Points on a hilly landscape, in no order, each with its height.
From any point a ball rolls to the lowest of the 3 points nearest to it. It stops when none of these is lower. Distance is the straight distance between rows; heights are no part of it.
k_213 h=358: [121 108 106  55 139 130 150 107 108 106 118 104 141 161 135 147 150 158]
k_828 h=579: [142 143 114 153 106 111 108 136 132 141 136 136 147 118 119 124 136 109]
k_232 h=450: [ 93 140 154 136  95 145 127 108 165 121 138 111 139 116 139 147 117 123]
k_180 h=364: [139 174 179 185 126 108 162 117 176 167 126 140 102  42 111 137  94 109]
k_84 h=294: [130 169 185 164 115 127 174  89 163 143 147 136 113  55 151 131 100 137]
k_626 h=537: [ 82  41 111  42 182 118 149 150 107 102  96 130 112 213 109 128 178 128]
k_157 h=645: [222 173 136 166 173 131 143 122  83 170 107 128  95  97 155  84  73 162]
k_586 h=460: [100 125 132 161  88 133 109 150 152 128 159 122 146 134 112 131 124 108]
k_713 h=201: [170 125 100  76 145 136 166 105  95 134  94  98 142 150 152 125 132 169]
k_536 h=365: [110 127 142  69 129 138 137  91 121 105 127 121 152 129 149 153 129 158]
k_522 h=448: [ 75  80 125  83 141 143 124 118 112  86 132 132 128 182 119 143 157 129]
k_840 h=648: [152 137  89 160 108 105  84 159 128 140 142 145 145 125 109 121 135  98]
k_20 h=588: [193 177 138 183 161  93 132 128 116 176 130 142  91  60 154  87  99 141]
k_715 h=438: [191 162 127 145 128 132 153 100 110 130 118 134 131  98 148 122 111 159]
k_39 h=462: [ 86  47 108 105 133 148 126 156 102 101 129 144 115 224 123 126 162 109]
k_147 h=370: [ 65 117 168  86 128 151 129  86 148  99 132 119 138 123 149 161 120 154]
k_55 h=496: [165 173 147 174 123 108 145 110 136 157 135 142 124  60 132 110 112 138]
k_830 h=421: [177 136  86 109 126 110 139 126 107 128 120 111 145 156 140 129 138 141]
k_776 h=471: [ 72  47 109  78 146 144 129 150 105  87 123 141 116 220 113 118 174 108]
k_282 h=631: [167 139  69 139 129  88 102 159 103 137 119 133 138 161 111 120 147 105]
k_80 h=410: [145 169 165 196 158  96 147 120 170 173 117 155  55   8 101 136 100 102]
k_378 h=798: [176 172 118 163 132 106 118 133 116 150 128 128 136  89 131 124 120 128]
k_416 h=378: [ 91 136 171  92 126 152 135  70 142  97 141 119 137  86 162 150 118 168]
k_405 h=115: [167 136 156  85 160 157 178  79 102 123 114 117 133 100 169 114 103 204]
k_314 h=480: [ 81 112 149 177  76 151  98 179 160 132 150 119 121 135  95 123 123  74]
k_172 h=436: [ 62 107 159 114  94 160 110 122 162 101 157 115 140 142 121 146 126 116]
k_701 h=489: [ 99 127 125 200 108 129  65 194 167 152 141 137 131  96  82 122 127  62]
k_150 h=726: [218 175  99 153 168 118 131 140  86 148  88 127 119 102 148 103 100 149]
k_338 h=451: [ 85  80 115 127  99 160 117 158 120  94 157 136 128 187 113 119 145 104]
k_493 h=431: [167 165 160 144 128 130 168  94 128 153 137 123 126  77 149 117  95 167]
k_883 h=417: [ 75 149 196 132 125 139 152  58 182 104 138 122 111  68 169 156 107 155]
k_694 h=441: [ 55  93 155  91 133 153 106 106 134  85 147 121 151 160 135 150 140 128]
k_463 h=546: [188 176 153 175 148 119 167 106 123 164 130 140  91  62 150  96  92 153]
k_200 h=340: [122 105 107  37 169 134 146 102  99 106  97 107 141 137 141 146 138 173]
k_162 h=73: [165 176 118 185 140  94 110 153 148 163 129 154 114  51 121 124 107 114]
k_945 h=529: [112 158 150 190 111 116  95 150 191 169 116 146 112  63  94 143 106 100]
k_565 h=200: [190 148 121  97 161 148 177 100  97 143  88 107 130 130 157 117  99 184]
k_756 h=495: [141 117  76 148 107 115  87 168 112 119 146 135 138 186  99 116 157  79]
k_584 h=277: [142 122 124  53 171 149 169  97  97 120  92 104 139 130 152 133 129 201]
k_412 h=368: [129 103  90  60 146 114 146 123  99 115 102 108 142 195 127 134 158 152]
k_595 h=507: [115 158 157 179  91 120 115 131 188 147 139 136 123  81 104 140 110  99]
k_681 h=487: [121 114 102 187 115 119  60 208 139 143 135 146 129 140  86 115 133  63]
k_869 h=452: [158 132  92 121 120 115 120 132 110 128 133 135 146 155 127 123 145 127]
k_272 h=396: [ 77 100 130 110 104 156 107 139 125 105 149 131 135 167 131 137 149 111]
k_999 h=403: [ 98  72  94  72 144 123 136 137  99 107 123 125 131 212 119 121 166 118]
k_540 h=442: [159 177 161 192 139 102 132 120 159 169 125 152  92  37 121 131  94 115]
k_219 h=391: [114 141 167 111 135 141 160  66 133 125 143 126 131  83 161 149 118 172]
k_477 h=280: [187 168  99 158 133 100 106 148 108 138 115 135 135 110 129 117 128 132]
k_533 h=384: [102  79 103  33 174 114 144 120 105 111  99 115 140 188 128 133 165 146]
k_823 h=484: [ 92  99 142 184  96 145  81 202 144 131 154 134 122 154  83 116 129  65]
k_137 h=373: [132 131 116 100 113 125 133 104 116 119 130 123 135 141 142 138 138 146]
k_751 h=411: [162 153 140 127 124 141 162  98 125 130 119 120 137 102 158 127 114 166]
k_176 h=437: [ 99 115 138 125 103 144 109 111 146 115 148 120 150 139 127 143 138 121]
k_641 h=425: [144 112  83  97 125 115 135 132 108 125 121 120 146 194 121 129 150 115]
k_101 h=503: [153 110  61 115 128 108 120 164  96 126 110 129 137 213 107 112 157  99]
k_672 h=171: [ 43  60 165 112 111 159 103 145 121  65 151 134 114 187 129 126 145 105]
k_152 h=486: [ 92 135 146 181  87 122  85 184 178 153 138 126 126 106  92 135 121  78]
k_852 h=483: [115  99  96 138  98 136 106 162 120 115 152 128 141 186 107 120 151  90]

For each start below, name the point where the ball stops.
k_595 -> k_84
k_20 -> k_405
k_830 -> k_405
k_701 -> k_272
k_681 -> k_272
k_232 -> k_272
k_152 -> k_272
k_219 -> k_405
